Each row is a point on a landscape with many valleys, with its height.
A ball rolls from a point to the lowest of its 2 nearest points, and stops where none of them is lower. Distance is the straight distance between rows; heights are no part of it.
peg: [ 94 109 123 119 111 148  95 154 142 137 153  86 172  96 140 127 121 106
 158  80]  h=7.03
voza: [ 75 146 100 149 134 160 111 134 129 107 148 162 115  96 105 144 130 148
 179 137]  h=5.07
Zub: [116 103  87  46 133  93 109 178 159 147 144 182 159 152 155 102 150 164
 178 138]  h=4.54
bemef: [141 139 146 139 116 140 121 131 161 173 134 105 139 145 117  95 137 139
 210 102]  h=4.47
tiro: [151  71  77  97 137 144 143 113  74 106 166 166 125 130 181 105 117 116
 109 143]  h=5.14
zok: [155 124 164 176 127 123  95 147 111  84 127 183 105  73 153 166 109 144
 109 167]  h=4.16
Voko: [118 113 140 113 124 154  96 172 169 156 162 107 152 103 129 126 121 148
 193  66]  h=7.16
neziv: [180 132 158  56  85 153  95 128 162  82 175 142  70 146 156 121 127 169
 122 149]  h=6.92
bube: [101 155 113 156 129 178 127 139 105 117 131  78 145 104 129 114 119 108
 131 101]  h=5.48
Ramo: [157 124 125  92 169 115 130 123 125 155 104 154  94 165 152 113 141 164
 119  94]  h=5.60
Lekuz: [138 131 151 146  92 178  97 116 146  76 171 112  81  71 129 160 114 139
 103  94]  h=4.57
naz: [143 126 141 114  81 127 106 135 143  71 169 184  62  97 114 176 114 139
 101 200]  h=3.93
Redez: [162 112 171 150  77  57 124 173 132  94 107 176 157  95 124 172 121 117
 111 195]  h=4.90
kot: [166 121 119 129 155  98 103 122 112 139  96 142 167 135 183 120 110 105
 133 125]  h=3.62
fetag: [117 130  92 175 157 112  88 104 148 129  98 141 118 118 153 137 106 121
 110  86]  h=2.98
kon: [102 131 121 131 174 138 134 120 129 162 140 155  65 150  86 124 135 160
 147 118]  h=6.01
befi: [158 139 137  25 102 144 100 159 138  78 161 153  60 137 131 138 127 166
  88 168]  h=7.00
vuros: [ 74 148 127  94  77 149 127 111  96 106 112  68 177 118 145 121 139  87
 135 132]  h=5.02
Pag: [115 133 149 190 117 125 188  94 145 148 129 130  66 144  57 129 150 132
 123 154]  h=7.10
pakot: [152 119 146  80 140  89  84 167 155 105 115 184 130 105 129 175 136 121
 137 147]  h=4.43
bivod: [141 101 151 132  97 111 121 105 156 170 128 112 148 136 126 128 132 109
 177  94]  h=4.25
zada: [ 89 138 117 138 123 125 153 110 171 167 107  69 113 156  81  84 145  68
 100 126]  h=5.10
fizu: [110 199 119  68 142 131 138 138 104  72 114 159  95 124 128 165 137 189
  50 137]  h=7.33
Goki: [129 113 140  87 196 120 169 180  75 135 121 143 125 125  87 146 141 128
 130 132]  h=2.83
merev: [139 109 127 180 167 125 101 129 100 111 135 168 124  94 157 151 113 132
 130 141]  h=3.82
sak: [ 70 137  80 125 137 166 115 150 163 166 148  99 143 147 110  94 148 171
 171  72]  h=6.64
Zuv: [130 148 151  90 151 125 114 191 158 176 109 117 146 141 114 120 153 178
 168  64]  h=7.34
Zava: [143 125 169 130 120 102 125 101  94 128  88  90 162 126 138 142 124  78
  97 142]  h=6.58
vod: [152 139 155  61 108 156  92 184 128 104 156 155  99 120 156 120 135 189
 111 112]  h=5.90
vogo: [153  82 128  75  39 122 163 126 119 124 159 119 162 139 129 109 135 103
 142 190]  h=5.92
Nikem: [109 113 133  95 153 173 125 125 123 145 159 145  57 116 108 137 119 170
 115  97]  h=6.37
Forub: [138 158 138  45  99 141 174 110 114  75 137  82 140 150 130 129 136 111
  99 144]  h=5.49
Budit: [144 118 120  90 153  72 120 107 167 122  93 158 127 129 141 176 132 110
 117 101]  h=3.72
Miz: [116 114 107  99 130 112 170 111 125 122 113 125 161 148  95 132 139 104
 157 138]  h=7.04
zibu: [144 156 156 145 146 172 147 156 127 162 138 107 107 156 110  77 132 157
 188 114]  h=4.72
vemer: [103 162 102  87 145 142 151 153 119  87 106 116 138 103 103 160 136 127
  92 103]  h=4.14
Nikuf: [147 132 147 110 128 156 116  99 138  95 152  63 108  95 123 160 108 115
  53  65]  h=5.53
kuruv: [127 185 135 138 162 163 148 185 100 132 105  88  95 155 106  95 144 166
  51 103]  h=4.89
dum: [ 90  82 140 194  89 117 109  83 167 148 139 101 134  90 107 159 105 118
 105  90]  h=3.68
fenav: [133 141 166 216  95 139 133 128 130 135 137 145 149  96 124 134 122 149
 180 156]  h=7.54
bomes: [126 102 127 119  96 148 148  90 119  85 175 101 119  65 113 164 110 111
  71 119]  h=4.08
vibuv: [156  81 117 117 172  70 135 107 114 161 121 160 153 159 123 150 138 107
 143 134]  h=6.84
rus: [140 176 140 139  97 119 113 100 150 100 102 140 140 129 150 128 131 113
 170 138]  h=6.06
fon: [ 71  67 149 192  82  83 181  99 125 135 108 132 189 140 161 117 101 160
 117 162]  h=4.05
saf: [ 71  92 151 190  79 101 174 108 115 150 109 112 183 129  99 133 118 128
 119 158]  h=4.41
sego: [180 150 158 106 179 142 156 140  65 107 112 144 100 144 144 128 128 143
 108 144]  h=5.50
zorib: [116 104  96  42 157 160 118 131  76 115 166 180  77 113 158 145 112 165
  57 126]  h=7.89
guli: [105 100  98 114  92 175 145 147  99  92 188 152 114  98 118 129 134 129
 145 171]  h=6.99
zim: [ 84 161 101 136 184 116 136 145 177 163  99 152  79 165  78 122 157 169
 162 123]  h=5.65
riro: [ 88  91 121 152  99 130 135 108 161 123 158 128 120  75  89 183 123 123
 128 104]  h=4.11
fufik: [131 168 118  85 129 121 133 150 123 131  88 124 156 152 150 112 144 169
 118 101]  h=4.81
kibe: [126 141 139  60  76 142 149 117 155  84 147  92 137 111 113 153 139 115
 125 130]  h=5.37
popi: [163 114 183  85  85 140 101 105 148  89 160  74 132  96 142 171 108 103
  66  89]  h=5.44
tor: [152  85 145 109  64  96 175  45 149 133 149 134 131 135 122 140 134 112
 118 146]  h=5.67
dap: [108 160 105  96 150 150 162 140 108 117 120  89 107 142 101 118 139 153
  66  95]  h=4.56
Soko: [131  56  81  78 146 116  92 158 120 128 176 187 137 145 159 117 116 128
 152 166]  h=4.91
tida: [125 115 136 182  91 151 134  96 126  75 167 127 101  64 112 171 113 138
  72 128]  h=4.33
moz: [143 141 146 136  84 150  90  78 173 130 122  87 116 143 169 107 110 126
 139  75]  h=7.22
Zus: [129 122 143  80  44 172 121  96 124  88 171  68 157 118 152 116 116  94
 111 131]  h=5.80
sozo: [151  50 142 152 104 115 156 123  97 159 185 173 159 143 151 102 135 145
 156 169]  h=6.27
zupus: [155 129 116 106  83 134 125  91 150  87 145 174 104 128 158 127 131 133
 149 152]  h=6.74
mozip: [105 123  91  86 170 150 149 122  85 136 139 169  98 156 135 103 137 173
 122 129]  h=6.91
zegi: [150 169 156 125 118 143  78 117 150  74 107 117 126 107 190 149 113 133
  90  88]  h=4.83
Sito: [195 164 184 113  95 154 107 120 129  52 137 137 101 139 166 131 144 143
 122 154]  h=5.87
lupet: [196 108 162 109  47 150  96 113 153  82 194 135  83 120 163 127 114 146
 116 156]  h=6.86
mov: [112 125  87  94 112  99 117 116 142 133 113 150 186 149 158 108 127 106
 170 138]  h=4.76
dasuk: [125 107  98  86 163 109  99 122 147 153 100 105 144 135 158 137 117 146
  86  52]  h=7.09
kided: [110  98 111  64 194 115 146 155 106 145 131 162 115 145  89 153 140 154
 114 102]  h=1.94
mon: [140  89 116 104  39 114 152 151 135  90 167 133 132 118  97 134 129 117
 118 209]  h=6.08
gop: [111 160 125 182 198 114 135 170 177 179 117 136 109 143 100  77 149  78
 110 147]  h=5.64
taras: [ 87 120 104  87 106 161 107 159 130 155 142  93 191 132 158  92 131 145
 166  77]  h=6.93
Vek: [176 135 177 146 184 126 123 167 111 145 108 114 111 122 111 145 122 123
 119  94]  h=6.89
bef: [183 157 151 128 106 124  76 136 138  80 115 143 136 119 205 130 116 125
 130 131]  h=4.93
kas: [122 122 101  56 146  98  79 208 148 144 132 182 176 131 164 128 144 197
 149 120]  h=4.42
Kop: [158 118 108 148 174 137 139 116 104 141 115 111  94 144 152 101 110 118
  86 102]  h=6.10
Razad: [147  76 145 134  75  85 160  72 169 157 143 162 127 147 122 138 144 144
 160 135]  h=5.78
duto: [ 88 111 120 174 119 140 132 148 135 113 162 147 134  78  73 167 142 142
 157 129]  h=4.58
poki: [134 149 121 118 105 102 127  88 109 140  85 105 178 180 177  99 125  89
 172 154]  h=3.29
Rima: [ 83 159  61 148 151 141 144 111 151 123 106 105  98 138 131 111 122 125
  53 103]  h=8.05
tibeb: [ 88 130 119  69 161 153 115 118 107 167 135 174  61 152 133 126 123 198
  95 106]  h=6.68
baze: [119 117 120  75 109 139  99 162 128  90 167 184  81 108 114 159 124 132
 129 172]  h=4.39
Mutid: [113 172 179 163 132  91 108 142 136 151  62  79 147 115  91 146 128  78
 135 136]  h=7.93
tekod: [145 163 100  76  97 152 120 106 124  81 122 137 136 146 199  96 131 147
 110 127]  h=7.11
lig: [116 151 108 181 177 154  90 146 149 135 108 130  99 130 152 109 105 151
 104  88]  h=3.41
sala: [171  78 167 119 101 103 143 149 100 136 153 150 144 106 102 160 132 109
 114 144]  h=7.30
Kavat: [132 104 106 198 111 124 138  70 133 158 134 125 144 155 148  90 119 131
 153 143]  h=4.52
Nem: [177 109 160 119 109  84  92 107 142 133 102 148 160 127 178 152 117  90
 131 112]  h=3.83
timib: [ 86 184  82 180 124 122 103  94 173 133  83 113 135 155 154  92 119 101
 136 127]  h=6.25
duni: [136 133 147  71 124 128 127  96 177 109 142 153  76 126 123 161 142 152
 122 103]  h=5.09
gako: [ 93 169  92 108 159 157 139 146  81  99 108 150  97 113 128 145 127 176
  59 122]  h=7.50
lonad: [130  54 105 138 184  97 130  94 111 146 163 180 103 130 102 158 126 122
 106 123]  h=7.21
rolo: [154  67 100 117  31 103 106 153 147 109 171 146 148 124 130 119 117 113
 138 193]  h=6.19
ves: [132 104 146  87 147 102 101 108 176 155 129 170  78 132 111 162 142 153
 167  91]  h=4.87
rugup: [138 101 104  47 129 161  86 183  84 100 174 165  85 120 165 124 114 161
  69 146]  h=7.99
Nafe: [116  86  86 175 143 139 122 147  84 118 183 165 198 109 159 108 115 132
 164 180]  h=6.40
bal: [177 179 141 138 137 126 141 129  86  80  90 148 139 131 158 130 129 108
 121 165]  h=2.77
nes: [119 144 115 178 114 152  98 107 168 153 122  79 114 129 146  90 108 114
 138  74]  h=7.31
tato: [106 127 114 120  31 157 105  99 139  75 156  97 154  95 157 135 118  93
 116 152]  h=5.74
zesim: [122  54 129 132 182  72 122 119 131 158 139 166 150 120  89 176 126 115
 140 121]  h=7.01
fuz: [140 129 150 116 137 119 133 118  85 158  90  67 142 159 137 101 121  74
 108 122]  h=6.46
Sunif: [115 153 146 216 183 136 119 178 154 186 140  94 141 123  79 109 132 125
 175 147]  h=5.24
zuf: [182 134 159 136 191 127 143 152  92 173 116 125 103 161 124 107 127 131
 148 125]  h=6.72
Mizil: [ 88 150 167 205 131  90 125 140 127 166  83  87 175 113  87 139 125 102
 156 157]  h=8.00
bafe: [117 126 133 141 130 164 140  79 157 123 160 110  44 107  73 143 130 148
 109  96]  h=6.28
Papug: [ 91 153 102 151  91 143  98 129 155  69 127 155 144  73 134 163 122 116
 149 131]  h=5.28
gedor: [132 151 117  95 108 167 100 156 123  85 143 133 124 109 153 131 127 153
 125 108]  h=5.76
bimiv: [159 171 148 118 116 151 140 111  73  84  91  97 141 153 173 108 115 102
 104 147]  h=2.52
Lonal: [ 98 127 190 215  60 121 135 137 136 130 128 107 167  80 117 141 121 149
 144 136]  h=7.65
Davuv: [172 114 137 109 159 128 165 118  88 137 115  85 121 149 127 108 125  99
  74 102]  h=6.31
biget: [105 112  88 185 182 162 142 143 103 158 155 110 105 139 107  90 113 115
 110 121]  h=4.59
ritu: [145 140 131  91 124  95 167  82 138  99 119 152  88 115  95 179 129 123
 102 150]  h=5.40
geku: [180  89 144 106 122 102 141  70 135 154 128 111 115 159 150 116 115 103
 104  91]  h=5.79
mokin: [129 161 125 134 107 139 167  78 149 127 110  77  94 167 100  91 132  89
 101 138]  h=4.84
laf: [129 120 118 159 202  66 146 143 123 170  93 128 163 162  86 129 137  93
 137 149]  h=4.03
pivab: [168 139 140 141 123  98 126 109  83 137  91 131 187 143 175 102 113  93
 156 172]  h=3.43
Voki: [159 146 167 111 162 111 107 185 145 169 114 113 161 120 127 138 130 139
 175  97]  h=7.20
Vodog: [189 141 191  83 133 164  87 191 100  88 142 150  92 128 163 130 127 162
 111 141]  h=6.04
Vis: [147 144 140 107  97 135 129 118 136  48 169 148  91  75 123 180 117 126
  65 167]  h=3.51
kome: [ 79  74 108 203  88  97 149  64 137 142 139 138 180 135 147 111 119 140
 141 150]  h=4.34
peli: [154 168 135 109 125 138 123 112 104 115  79  80 143 173 180  89 124 123
  81 104]  h=2.74
Nedam: [133 135 166 132  46 138 156 109 150 112 153 133 144 109 102 140 146 127
 168 151]  h=4.82
gen: [134 131 109  70 121 115 123 143 146 141 123 142 164 153 157 105 150 150
 165 112]  h=4.66
nugan: [178 107 129 194 172 116 119 100 132 168 125 138  85 157 153  92 117 119
 114 120]  h=6.33
pip: [130 163 118  97  86 154  95  96 147 101 110  94 146 141 200  94 116 129
 122  89]  h=7.17
vidud: [166 145 137 135 185 132 102 153 134 180 105 128  92 163 155  80 129 180
 122  88]  h=5.84
zez: [148 115 119 126 181 157 129 134  96 131 129 103  85 119 133 129 117 145
  47  78]  h=5.88
niz: [105 119 125 135 120  74 137 111 124 147 101 130 201 139 112 147 136  89
 158 154]  h=6.95
nifo: [121 127 142 156  90 138 157  97 110 112 133  97 127 102 100 146 122 101
  93 120]  h=4.35
sepi: [121 106  68 141 117 160  89 175  91  76 173 159 148  96 164 115 112 124
 134 178]  h=6.18
nemen: [134  97 155 170 126 128 168 105 126 164 150 137  90 145  81 127 146 152
 156 142]  h=6.94
Tem: [125 123 121  68 124 149 131 158 152 146 133 124 125 132 100 134 151 159
 160  75]  h=7.48
viz: [102 116  91 103  43 162 160 114 129  95 173 125 147 109 110 125 145 119
 151 158]  h=7.15
fedi: [ 76 113  65 186 177 160 107 138 151 155 157 120 139 130 129  84 116 142
 152  94]  h=4.51
munin: [120  95 101 163 103 158 115 130  89 110 166 142 172  99 165 114 104 107
 142 153]  h=6.30
fiv: [152 149 156 152 182 109 115 185 112 141 104 137 152  98 124 157 117 124
 165 116]  h=7.05
tuton: [ 80 125 138 198 105 114 166 118 111 127 122 104 159  94  81 153 130 103
  95 143]  h=4.67
kobap: [146 164 145 140 195 157 144 173  77 123  99 122  77 140 106 116 129 148
  90 124]  h=5.18
Vud: [144 119 150 139 134  60 168 117  79 152  82 142 199 146 119 146 131  79
 139 180]  h=6.83
Kur: [155  70 160 125  95  69 104 117 154 170 125 146 174 131 146 150 126 111
 164 131]  h=4.04
subo: [175 138 169 117 149 158 110 158 126 146 130 111  99 145 146 105 130 169
 144  68]  h=6.02
Mek: [113 135  94 129 138  90  86  93 191 112  77 145 126 124 144 162 116 114
 113  86]  h=3.37
nir: [104 175 110 128 114 174 135 148 109 129 102  64 141 141 141  93 128 129
 102  82]  h=5.30
Vilog: [ 87 156  97 151 174 153 140 107 101 105 117 169  59 121 109 135 118 148
 116 148]  h=7.66
Von: [121  94 136 218 153 113 143 107 133 173 157 155 111 129 103 113 122 164
 151 150]  h=6.73
metim: [ 89 108 134  93 105  99  87  95 105 154  95  71 174 132 165 120 129  80
 149 128]  h=7.32
Tigab: [ 78 178  73 123 144 110 144 134 187 137  83 133 119 173  93 116 150 135
 151 120]  h=5.33
pir: [101  75 172 199  49 119 177  96 133 135 135 117 155 123 155 117 107 163
 126 148]  h=3.69
pugi: [135 135 100 102 145 113 124  95  92 139  76  99 169 168 195  91 111  96
  78 117]  h=2.95
buv: [ 92 139  79 124 121 185 114 187  92  66 155 135 151  76 149 133 122 128
 128 143]  h=6.03
kagi: [134 142 100 149 156 138 113 140  84  91 115 163 153 105 186 130 109 116
 124 146]  h=3.53
kima: [ 90 114  82  76 163 172 141 148  85 102 157 141 104  96 128 153 118 163
  71 118]  h=7.72
poro: [167 125 149  64  72 105 176  71 125 103 146 100 140 137 119 136 135  97
 104 152]  h=5.58
Nerom: [147 145 125 152 170 116 166 108  96 116 100 157  99 152 110 122 137 125
 148 166]  h=6.59
Tifug: [119 164  91  96 184  97 128 142 113 122  74 187 120 149 158 127 142 172
 129 134]  h=5.20
Fada: [ 78 155 100 106  98 126 122 128 131 111 100 115 197 127 140 124 137  93
 170 141]  h=4.88
fer: [106 148  78 107 125 116 119  91 119 157  81 100 166 183 183  79 129 105
 141 119]  h=3.15
noru: [138 118 105 195 172 165 107 115 144 169 143 127  59 144 144  82 120 131
 131 113]  h=6.51
gari: [122 115 104 144 141 146 114  69 168 132 141 134  57 122 123 137 120 156
 115  77]  h=6.47
Veza: [114  93 119  95 159 142  97 146 144 141 159 169  99 103 128 155 133 158
 127  83]  h=6.65
Togin: [127 156 106 111 167 144 177 163  82 153  97  88 140 172  92  94 139 110
 114 130]  h=6.05
velad: [123 119 104 130 117 149 123  63 150 112 150 166  74 127 129 129 131 146
 152 130]  h=6.63
Pudo: [137 124 147 155 165 131 141 167 148 194 136  84 119 158  86  89 129 112
 156  93]  h=7.64
Tozo: [163 106 143 139 138  74 155 104  94 130  96 152 156 132 136 146 128  98
 106 149]  h=6.71
Luduk: [135 125 159 171 135 132 132 142 122 189 121  59 146 144 103  94 130  90
 144 128]  h=7.76
Vor: [ 95 157  81 125 149 151 146 100 142 102 112 133  77 129 111 135 132 147
 100 115]  h=7.87
vipof: [162 117 147  72 152 147 121 129 116 116 154  92  96 112 139 156 115 142
  51  58]  h=5.66
medis: [130 186 126  23 146 118 153 117 136  66 146 147  75 133 134 171 140 167
  49 155]  h=7.19
Narev: [114  87  98 115 180 138 102 137 141 156 135 125 108 118 140 143 117 145
  98  57]  h=6.88
Zisin: [122 165 123 200 145 140 170 146 104 132 113 117 124 134  77 120 140 107
 137 161]  h=6.98
finup: [ 80 133 200 200  85  95 126 120 102 159  78  59 161 112 109 131 131 104
 120 164]  h=8.08
kezub: [145 167 217 129  87 110 125  94 150 136  93  71 126 148  87 137 140  85
 139 116]  h=5.01
bogid: [148 127 111  68 165  77  81 196 147 124 102 175 162 114 157 159 142 143
 133 117]  h=4.26
fuso: [ 98 180 155  78 103 113 121 111 139 118  60  85 161 138 109 141 145  85
 141 121]  h=5.27
Gemi: [ 91 136  76 134 178 130 162 162 112 164 112 106 173 168  97  85 139 117
 140 132]  h=5.83
rer: [137 166  99 189 143 171 131 120 137 146 119 109  89 165 153  61 119 140
 151 126]  h=6.52
magal: [ 66 139  73 106 130 149 127 161 145 155 134 109 190 142 127  92 138 153
 199 103]  h=6.80
sobo: [ 90 109  93 118 140 188 170 138 108 141 163 109 111 122  75 119 142 141
 149 104]  h=5.73
futi: [108 156 133 171 125 138  65 135 180 160 110  89 149 113 159 115 104 133
 169  79]  h=7.39
Gani: [102 151 105 153 135 103 139  97 174 147  89 123 118 141  90 127 139 101
 140 130]  h=5.08
fena: [146 148 160 151 124 168  79 143 139  99 135 101 116  82 159 148 114 139
 113  66]  h=4.73
logi: [132  74  84  73 102 110  95 157 142 116 178 175  96 130 119 137 124 129
 134 171]  h=4.71
vutig: [156  95 168  96 147  86  91 139 165 141 136 196  89 111 126 171 133 138
 159 140]  h=4.64
fifop: [100 116  92  78 175 102 156 151 143 154 103 133 127 151  69 148 155 128
 134  96]  h=0.85
Fodo: [131 138  88 163 217  69 118 134 146 174  89 142 152 172 134  98 124  98
 131 147]  h=4.37
silop: [141 125 125 102 178  99 117 131 126 135 107 178 107 147 135 137 137 145
 153 140]  h=5.39
som: [138 143 123  86 129 139 127 130 126  68 138 134 120  85 125 166 120 116
  73 124]  h=3.80
raz: [119 154 123 138  89 174 125 111 124  80 141 107 138 106 153 131 119 116
 128 120]  h=5.63
butum: [124 136 150 155 162 161  91 179 154 168 165 134 138 103 132 128 121 175
 209  98]  h=7.28
nepek: [126 146 140 141 177 147 117 190 151 196 126  89 135 139 113  96 130 164
 169  78]  h=7.49
guviz: [114 184  95 165 110 108  94  85 186 107  83 145 137 131 147 134 129 121
 171 117]  h=6.15
nam: [107 107 142 146 100 103 136  65 159 182 117  64 105 154  97 113 126  77
  92 105]  h=5.38
fipub: [ 91 103  98 120 200 100 120 149 162 162 115 140 112 131  77 160 134 128
 119  75]  h=2.09
Molem: [117 120  92  80 174  86 100 147 151 127  96 175 145 124 146 172 135 147
  93  86]  h=4.02
bez: [140 134 160 110  99  81 180  99 147 123 109 137 134 114  77 170 160 110
 130 153]  h=5.17
betal: [176 151 177 107 153 177 101 184  80 120 140 122 106 131 156 118 132 180
 124 102]  h=6.14
Zesa: [173 110 178 188  94 104 130 105 104  98 131 173 117 105 163 142 124 148
 107 164]  h=4.46
sebes: [168 125 114 117 202 119 144 153  86 170 104 126 142 179 160  78 135 143
 129 122]  h=6.55
gir: [135 160 127 179 192 112 135 140 145 150  99 139  73 145 100 116 133  98
  89 133]  h=5.85
Mok: [100 120 162 145  54 130 142  96 152 137 129  86 152 115  98 147 132 112
 152 118]  h=4.63
Vosuf: [132 184  99 101 159  99 136 166 102 159  70 154 140 163 127 121 163 193
  99 119]  h=5.04
kazi: [134 152 170  76  93  99 127 145 148 100  95 108 173 116  94 164 150  83
 143 131]  h=5.41
leze: [106  99  95 137 171 134 134  97  93 113 144 177  81 112 128 148 111 130
  97 135]  h=7.41
bur: [ 91 147  94 143 158 184 129 171  86 105 142 126 128  98 130 127 120 147
 125 107]  h=5.75
gogar: [159 173 193 119  89 159 120  81 166  71 144  78 113 119 128 163 126 128
 102 109]  h=5.34
rokef: [107 136  95 121  64 118  73 130 185  61 143 150 131  78 152 161 113 104
 117 147]  h=5.12
fikuf: [137  95 128  80  66 140 127 124 123 122 165 109 169 123 145 110 121  86
 143 138]  h=5.86
zoto: [122 178 102 148 162 130 128 149  94  84  86 163 130 112 136 146 125 123
 140 173]  h=3.18
losug: [160  79 159 174  79  80 121 153 118 100 133 179 151 101 170 148 107 136
  93 196]  h=4.74
kof: [143 140 157  94  76 134 129  77 179  85 158 115  97 108 121 168 127 129
 119 109]  h=5.25
kopiv: [141  77 137 161 105  92 128  44 159 176 129 106 122 147 138 112 116 103
 107 102]  h=5.61
ruzi: [110 133 148 129 132 112  83 132 111 172 100  73 192 120 144 123 119  89
 170 125]  h=7.23
veni: [128  57 147 142  68 106 136 184 129  93 173 141 129  61  93 186 112 136
  74 171]  h=7.62
Goz: [130 142 111 143 191 134 166 134 111 161 117 152  73 168  81  97 146 126
 134 164]  h=6.35
Nepi: [157 107 141 104 135 115 154 152 107 125 140 152 148 125 107 139 142 118
 163 153]  h=7.18
genoz: [130  66 164 177  74  90 162 118 124 167 151 138 196 133 154 114 126 139
 160 166]  h=6.38
zusar: [106  84  86 127 145 167 175 132  74 127 180 111 150 117 100 122 126 107
 118 115]  h=5.35
refe: [ 73 161  84 129 150 151 152 159 125 140 105  95 145 146 116  98 136 140
 133 102]  h=5.56
Tufe: [180  99 158 110  68 129 119 132 132  99 168 152 118 124 143 119 127 136
 149 172]  h=6.81
Pivar: [154  59 139 135 107 121 122 167 110 117 187 163 125  85 127 164 113 116
  88 157]  h=7.43
dus: [157 125 178 108  64  92 149  99 176  95 132 150 115 119 109 167 153 133
 144 158]  h=4.99
muv: [122  91 120 163  99 100 171  98 100 114 138 166 158 118 127 144 130 131
 119 176]  h=5.95
sugu: [101 130 114 165 174  62  94 113 153 184  81 112 172 164 129 101 124  68
 138 146]  h=4.62
gutir: [134 106 118 196 172 108 120 124 146 177 128 128 120 151 107 102 123 120
 138 128]  h=6.54
beve: [112  90  80 128 175 160 157 129  89 159 149  87 123 139 119  99 117 107
  94  92]  h=5.00
vir: [115 152 122 100 167 107 135 170 123 178  90  97 186 143  96 121 139 117
 185 123]  h=5.82
maka: [109 159 135 225 128 114 152 117 158 146 106 138 103 139  74 109 142 123
 140 164]  h=7.13
peze: [ 54 177  98 118 133 179 111 155 121 117 134 177 101 119 123 128 128 198
 170 138]  h=5.59
gipu: [ 70 159  96 110 133 187 134 133 124 145 140 153  79 146 105 102 140 203
 156 108]  h=6.09
Gov: [147  64 122 144 108 115 150 121  85 120 165 195 128 127 146 130 130 140
 127 193]  h=6.13
Tetob: [136 144 183 170 131  98 108 135 143 185  80  59 127 145 103 114 128  60
 106 130]  h=7.85
buke: [157 126 156  94  98  75 127 167 152  84 124 173 122  96  97 186 138 110
 119 183]  h=4.65
vuben: [163  67  94  88 136 107 124 146  93 129 152 164 170 134 169 114 122  92
 128 158]  h=5.06
beb: [133 117 126 151  97  91 173  87 124  88 124 168 112  97 110 179 126 127
  97 174]  h=5.69
vizub: [144 113  86 102 171 137 160 144  62 134 123 131 168 156 152  97 124 121
 137 128]  h=6.41
Fiki: [141 134 142 194 174 171 132 167 123 177 157  93 135 123 112  87 120 136
 187 134]  h=5.03
kita: [110 158 135 205 161 112 141 157 169 188 114 103 144 149  90  80 140  81
 150 169]  h=5.46
Fozas: [195 110 174 125  96  95 130  66 106 147 105 102 143 173 168 114 118  88
 120 127]  h=5.91
renu: [ 93 124  93 116 120 174 132 109 161 141 157 130 100 138 104 109 135 170
 190  90]  h=6.42
gidol: [ 94 103 107 145 139 178 128 137  72 120 193 180 117 108 132 119 121 146
 176 186]  h=6.75
Ferig: [126 166 177 100 129 106 134 167 142 150  82  96 167 132  79 147 150  98
 171 116]  h=5.57
raso: [124 155 119 199 191 162  99 174 119 159 121  93 121 108 134  92 106 129
 121 102]  h=3.76
vez: [109  97 146 141 106 112  84 126 127 158 128  97 188  93 139 149 117  89
 143 103]  h=7.14
tet: [167 143 152  23 135 122 139 115 118  74 158 160  66 143 152 151 124 154
  67 175]  h=7.08
tuve: [147 148 116 128  70 130  57 124 149  60 122 138 144 100 197 143 105  98
 110 141]  h=5.05
vevi: [191 162 187  85 146 151 156 127 100 101 126 104 100 164 125 123 140 136
 120 126]  h=5.68
Vune: [112 113 134 106 124 168 162 123 139 132 174 111  74 111  57 143 146 141
 146  91]  h=6.07
gaber: [139 137 139 118 105 147 170  84 139 123 146 107 101 139  94 124 141 118
 127 120]  h=4.61
Dete: [130 144 117 119 215  88 153 176 103 150  90 128 136 150  84 142 138 110
 105 125]  h=3.54
fal: [121  79 153 192  75 123 132  92 146 144 159 133 140  99 144 144 112 155
 127 117]  h=3.31
dag: [116 157  78 118 171 142 179 155  65 108  97 134 152 152 114 108 142 115
 119 154]  h=6.26
Gul: [203 152 201 112  89 147 139 120 119  97 144 106 122 145 139 129 140 123
 147 128]  h=5.81
Dogan: [100 107  86 194 160 156 114 118  92 110 166 183 147 102 147 125 114 150
 167 167]  h=6.53
Gebiz: [175 178 176 129 103 133 111 124 150  79 115 152 101 122 147 140 141 142
 168 134]  h=5.96
filur: [139 160  91  79 125 151 156 115  87 115 118 140 113 164 162  90 149 166
 113 133]  h=7.06
fek: [ 97 180  82 196 150 157 136 125 151 131 114 109 108 143 134  77 121 105
 116 132]  h=6.39
Razo: [107 115 100 193 194 161 102 144 108 146 161 126 130 101 118 121 110 139
 146 108]  h=4.15
Lun: [117 185 170  94  97 113 134  88 173 123  73  54 119 164 102 129 150  99
 112 107]  h=5.13
fif: [119 138 179 165  90 114 157 108 164 157 111  80 118 133  67 142 143 101
 124 118]  h=4.85
Tigit: [117 132 137 176 136  66 124 104 187 189  86 113 138 164  96 115 137  79
 155 134]  h=4.86
zamo: [ 69 171 116  90  93 163 119 123 112 109 112  37 153 127 136 110 130 116
  92 100]  h=5.15
liv: [140 126 158 171 132 156 108 164 123 136 162 145 146  90 132 122 123 147
 209 140]  h=7.42
Soben: [147 145 143 177 150 116 166 132  89 140 107 139 146 138 100 120 141 127
 182 183]  h=6.79
tuzem: [141  72 147 155  32 105 124 137 132 132 160 146 170 117 163 119 118 134
 149 175]  h=6.29

Where does a ball stop that starts at each point below?
gir => bimiv
Pudo => gen
zorib => Razo
tuzem => gen
guli => gen
rer => Vis
Rima => Vis
